Points on a hilly landscape, in no order, each with its height.
From any point a climber steps to the highest of the 2 points nearest to it. It stops when none of these is higher. Distance is the straight distance between rows; heights are no part of it.
k35: -5  12  -35  -14  -12  33  17  14  53  8  0  -27  2  8  4  27  -40  -12  5  24  1  12  50  38  7  -29  h=197
k304: -67  -3  -6  -35  0  -56  58  8  -6  46  4  -8  32  -5  -21  -24  -16  -25  -36  7  -30  6  9  -9  43  32  h=179
k829: -32  15  -48  -2  61  53  48  26  17  -25  -2  12  -1  -8  -20  43  21  -21  51  -5  -25  19  1  -6  -13  27  h=464
k862: -6  2  -59  14  18  2  25  1  1  52  29  26  -3  -7  -1  -55  25  18  7  28  6  -16  52  -27  -17  -23  h=200
k846: 0  -41  -24  -35  43  -3  5  18  34  15  26  -38  15  0  -5  -20  -7  14  6  19  -7  22  21  -29  -39  -34  h=77
k623: -36  -32  -39  -2  -8  19  52  13  -7  77  25  -34  25  -13  -8  -49  4  -14  -8  2  13  3  17  -15  8  -11  h=272
k91: 26  32  49  91  -23  3  -30  5  -31  35  -6  55  -52  -20  21  8  4  34  -29  -6  17  -42  -12  0  11  -13  h=180
k929: -46  43  6  16  -21  -31  20  -21  -17  -46  -27  21  26  5  11  -37  -4  -4  13  35  -5  -13  -4  -8  3  0  h=460
k56: -59  -18  -23  -34  8  -28  55  5  -8  67  18  -3  31  -11  -20  -53  5  -24  -23  12  -7  -5  11  -21  15  6  h=219
k594: 1  -4  38  22  -66  30  -46  -7  1  14  -7  -12  -14  -14  23  38  -5  -22  3  -10  19  -7  7  50  -10  -17  h=394
k534: 87  16  12  3  28  4  -26  3  29  25  48  -27  -52  1  17  27  -12  22  -25  -28  4  2  -2  3  15  -3  h=159
k208: 32  -21  11  40  47  -16  -7  -17  -29  11  17  -4  -33  11  28  -22  13  34  21  -23  -16  33  -21  -53  -33  -5  h=73
k467: -35  10  -13  -27  -22  3  17  -17  14  8  -13  -31  21  7  -8  8  -36  -31  10  31  7  14  14  25  0  -20  h=251
k167: -30  62  -34  25  31  -9  41  -14  -3  -61  -22  55  -4  22  4  -17  -4  33  2  32  -41  -10  33  -30  4  -19  h=350
k332: 20  26  50  -5  -39  9  -48  36  -22  28  0  61  -46  -30  32  -19  -8  11  -48  -4  10  -54  -29  1  52  -26  h=238
k228: -51  29  24  -37  -46  -20  8  -9  16  7  -21  18  17  -4  16  -21  -8  -27  -6  3  11  -23  8  14  -1  4  h=102
k517: 41  0  -22  -40  8  20  -20  20  54  17  10  -15  -16  8  15  13  -15  7  -19  7  17  9  42  32  8  -24  h=154
k611: -8  -13  17  -19  -49  16  -28  -27  -3  -16  -10  -32  34  18  -11  28  -8  -23  40  -6  1  10  -30  28  -8  16  h=701
k7: 4  20  -51  7  34  48  25  22  12  -33  -26  13  -8  -2  -9  54  36  2  2  -36  -5  10  21  4  -14  23  h=556
k824: 37  -8  -5  -27  -26  19  -46  24  -8  53  13  16  -30  -26  31  -19  5  0  -30  7  21  -24  5  15  1  -13  h=404
k494: -84  -35  -31  0  32  -42  75  13  -64  11  7  3  14  8  -33  -22  24  -11  -7  18  -5  17  -17  -1  6  54  h=254
k2: -12  -20  0  -21  -6  10  -12  -32  11  -44  -13  -25  49  20  -22  13  -7  -17  55  4  -18  14  -36  10  -7  13  h=516
k436: -71  29  14  -57  -33  -52  20  3  13  14  -14  11  28  -5  -4  -19  -17  -29  -18  6  -23  -16  13  19  33  26  h=135
k144: 41  5  12  12  13  27  10  -4  -11  -87  2  -16  -21  -10  -38  40  -8  -11  -16  -50  11  16  -22  -60  -3  5  h=25
k405: 59  -7  -18  25  36  -10  -16  2  -8  36  38  10  -26  15  25  -4  29  36  1  -24  -10  15  8  -41  -25  -4  h=103
k21: 3  -8  3  45  -34  46  -40  -4  0  -7  -24  21  -1  -19  2  53  10  -10  32  -12  -5  -12  16  56  -5  -1  h=315
k254: 27  -28  -38  16  2  22  -1  14  3  72  8  -1  -10  -5  2  -2  20  2  -7  -2  26  -8  49  28  -23  -16  h=408
k839: -42  -20  6  -48  -16  -20  21  -6  7  16  -8  -42  32  9  -7  -19  -22  -30  -10  19  26  12  -10  7  -23  19  h=314
k708: 14  14  14  -47  -31  4  -40  26  -15  15  -6  53  -13  -31  57  -52  2  12  -36  3  -4  -36  -11  -12  39  -17  h=181
k770: 16  -14  48  -21  11  -25  -6  -5  16  -70  -6  -44  32  18  -36  11  -25  2  23  -1  -23  42  -39  -22  -15  -12  h=276
k563: -6  2  76  59  -69  32  -56  -8  -16  1  -4  10  -22  -24  5  33  -8  -17  -3  -30  5  -40  -15  31  19  -1  h=305
k266: -28  -37  22  -29  -46  -46  -21  -17  -2  -27  -11  -40  31  26  -30  5  -5  -34  -3  -7  7  0  -53  6  -6  61  h=287
k765: -49  9  -23  -26  -37  2  14  -45  6  -46  -10  -12  44  9  -19  11  -30  -28  45  37  -35  -27  -5  13  23  1  h=363
k93: 63  4  12  -27  28  2  -41  -4  25  -13  12  2  -20  -6  16  -35  -35  26  -16  19  -2  17  -12  -27  10  -44  h=242
k796: 18  -4  -43  15  23  28  28  32  42  13  -10  -9  -18  -4  -21  54  34  22  -31  -22  20  -16  59  57  28  13  h=579
k493: 42  7  28  15  -32  17  -54  6  -1  47  16  16  -45  -27  39  8  3  6  -34  14  19  -24  -3  29  2  -27  h=339
k524: 65  24  31  54  12  19  -5  10  0  -20  12  -24  -48  -3  -15  41  -24  8  -6  -65  -1  4  -6  -13  10  16  h=94
k257: 1  -13  10  -9  -43  33  -28  -10  11  14  -8  -31  12  4  14  42  -14  -32  9  1  26  11  14  56  -14  -9  h=486
k231: 36  8  54  7  10  -9  -12  -8  6  -44  -4  -28  0  9  -16  8  -37  3  17  -21  -15  31  -21  -36  4  -19  h=213
k259: 16  -12  -18  5  -10  66  -21  -6  35  -34  -16  9  10  -17  -9  64  5  -30  54  -29  -35  -23  9  61  11  12  h=250
k368: -11  24  -55  18  63  -15  44  -2  -4  -6  15  30  -14  28  -4  -26  19  48  -3  28  -28  -9  59  -37  -10  -17  h=268
k356: -31  -21  -49  1  72  38  49  18  -14  -12  -8  4  3  11  -16  19  18  1  49  -4  -11  37  -1  -6  -24  34  h=409
k773: 35  3  -46  11  6  6  -24  5  -4  50  31  47  -7  -14  17  -35  43  40  -7  17  9  -30  34  -14  -22  -23  h=163
k261: -8  8  63  3  -44  -63  -13  -20  -19  -59  -13  17  34  7  -22  -36  -9  -16  15  -7  18  -9  -52  -26  26  4  h=457
k50: 6  20  -70  31  33  6  42  3  8  42  21  35  -7  14  -3  -20  26  40  -1  37  -13  -26  74  -14  3  -17  h=232
k424: 71  -2  17  -17  31  6  -37  5  22  13  40  -23  -39  -5  17  0  -38  17  -8  -3  -1  23  -29  -27  15  -23  h=198
k138: 18  -26  23  -38  13  -18  -21  2  10  8  15  -22  7  -14  28  -40  -18  10  -10  28  10  13  -33  -23  -18  -34  h=310
k78: -46  53  -26  29  -12  -2  30  -20  -11  -38  -30  45  0  9  5  -8  2  15  17  31  -27  -17  23  3  2  -12  h=396
k845: -72  -4  -24  -1  9  -20  62  -11  -30  10  -19  -12  27  6  -13  -13  4  -11  3  32  0  10  4  -7  -7  15  h=234
k348: -20  -38  12  -2  -18  -48  -14  -11  -33  -29  -14  -20  17  20  -24  3  29  -26  5  -8  13  20  -72  -8  -25  68  h=230
k860: 15  20  34  86  -19  11  -51  1  1  14  -26  57  -31  -20  11  23  27  44  -38  15  13  -36  25  30  9  -19  h=211
k521: 0  -9  -32  -6  -6  57  -10  13  36  -25  -14  -26  14  1  -15  59  -11  -20  33  -26  -9  9  30  54  12  4  h=203
k24: 22  16  -40  20  39  25  18  12  26  -11  -4  11  -18  5  0  48  56  33  -37  -29  13  -18  49  24  6  17  h=678
k134: 15  32  -5  -15  -17  19  -14  -11  41  -44  -14  -8  14  20  1  21  -27  -2  13  7  -19  9  27  25  10  -25  h=226
k41: 74  22  13  24  20  15  7  -9  13  -8  35  -36  -52  4  -5  49  10  22  -48  -66  15  -2  -16  -2  14  24  h=124
k397: -2  -20  29  23  24  -31  1  -11  -49  19  3  8  -3  6  35  -33  24  9  8  -14  4  22  -40  -41  -35  4  h=101
k566: 38  -27  -41  -41  45  13  -22  24  43  25  37  -21  13  0  -2  -16  0  19  -10  20  1  4  37  -14  -9  -26  h=111
k628: -21  15  28  -46  -23  -20  -16  21  3  35  -16  43  0  -19  45  -43  3  -9  -25  -12  -11  -27  13  -4  9  -1  h=136
k107: -32  34  -25  16  56  -32  39  -3  -6  -58  -15  25  6  21  5  -42  1  39  0  30  -40  6  23  -45  -15  -28  h=313
k896: -14  -41  -27  0  -12  28  25  21  -11  78  15  -10  8  -6  -5  -29  15  -21  -4  -20  24  4  35  14  -21  -4  h=334
k567: -29  17  44  -3  -16  -68  7  -7  -12  -57  -15  21  40  6  -8  -53  7  -12  6  26  6  -3  -33  -24  14  3  h=550
k488: -30  -24  -22  3  58  2  22  -1  -50  2  -20  0  14  23  5  -3  32  6  41  -2  1  42  -21  -5  -44  27  h=348
k256: 13  -13  17  -50  -37  16  -21  17  2  52  8  -11  -7  -17  38  -8  -15  -25  -24  7  23  3  -4  23  -2  -22  h=512
k837: -1  35  18  52  -47  15  -29  -1  3  -21  -33  46  -10  -8  9  12  5  16  -7  16  5  -41  31  33  5  -22  h=249
k650: 22  26  45  -3  -48  23  -60  16  2  17  -4  43  -44  -25  40  4  -14  -4  -41  27  21  -41  -13  21  30  -35  h=286
k543: 63  45  34  11  6  -7  -16  3  21  -31  10  13  -28  0  -16  10  -46  19  0  -27  7  12  -7  -34  30  -24  h=162
k771: -13  -25  26  -71  -23  -18  -20  1  13  21  6  -24  17  -10  29  -29  -13  -32  -22  19  23  13  -21  2  -10  -8  h=395
k701: -2  -37  -26  -17  60  15  27  28  24  -12  5  -45  11  23  -10  21  5  9  1  -19  -5  39  24  -31  -36  4  h=41
k736: -70  0  -37  -14  -23  -11  43  -32  -14  -10  -16  -18  38  -3  -42  16  -11  -23  22  46  -15  2  -19  -2  19  22  h=284
k236: 47  21  29  37  21  26  10  -10  -23  -53  17  -11  -45  -13  -46  34  -33  -17  20  -73  -2  8  -25  -42  12  22  h=61
k538: 0  -26  64  14  20  -72  9  -2  -56  10  7  -19  -1  -4  6  -39  16  -7  -15  -21  16  23  -70  -38  -11  35  h=144
k406: 19  -21  -40  20  26  38  19  20  21  34  -19  -12  -4  -1  -3  35  12  13  7  -14  7  10  48  55  -2  15  h=497
k918: -67  -47  -35  7  45  -18  54  5  -56  10  1  2  11  21  -20  -27  39  2  11  13  10  22  -29  -1  -35  50  h=294
k445: -3  1  61  0  -62  -43  -21  -23  -28  -32  -6  10  19  10  -21  -4  -5  -27  21  -35  5  -15  -61  -15  38  25  h=511
k784: -9  -33  37  18  13  -57  -7  -19  -51  -30  -10  -25  9  12  -19  -3  18  -4  9  -5  7  35  -84  -23  -23  41  h=190
k437: -3  -28  41  -24  -22  -49  -11  -25  -1  -35  -8  -45  43  7  -24  -8  -16  -21  6  17  6  27  -56  3  -16  11  h=369
k106: -22  16  -26  -2  -24  27  6  -37  16  -42  -18  1  26  7  -6  26  -29  -10  40  13  -27  -21  29  27  23  -13  h=285
k897: 63  3  -12  18  16  4  -42  -1  12  45  37  23  -31  -9  26  -6  30  43  -10  8  -4  -14  9  -8  -8  -11  h=131

For each start below, name the point where the climber stops.
k623 => k24
k208 => k567
k397 => k437
k236 => k256
k50 => k567
k918 => k24
k521 => k611
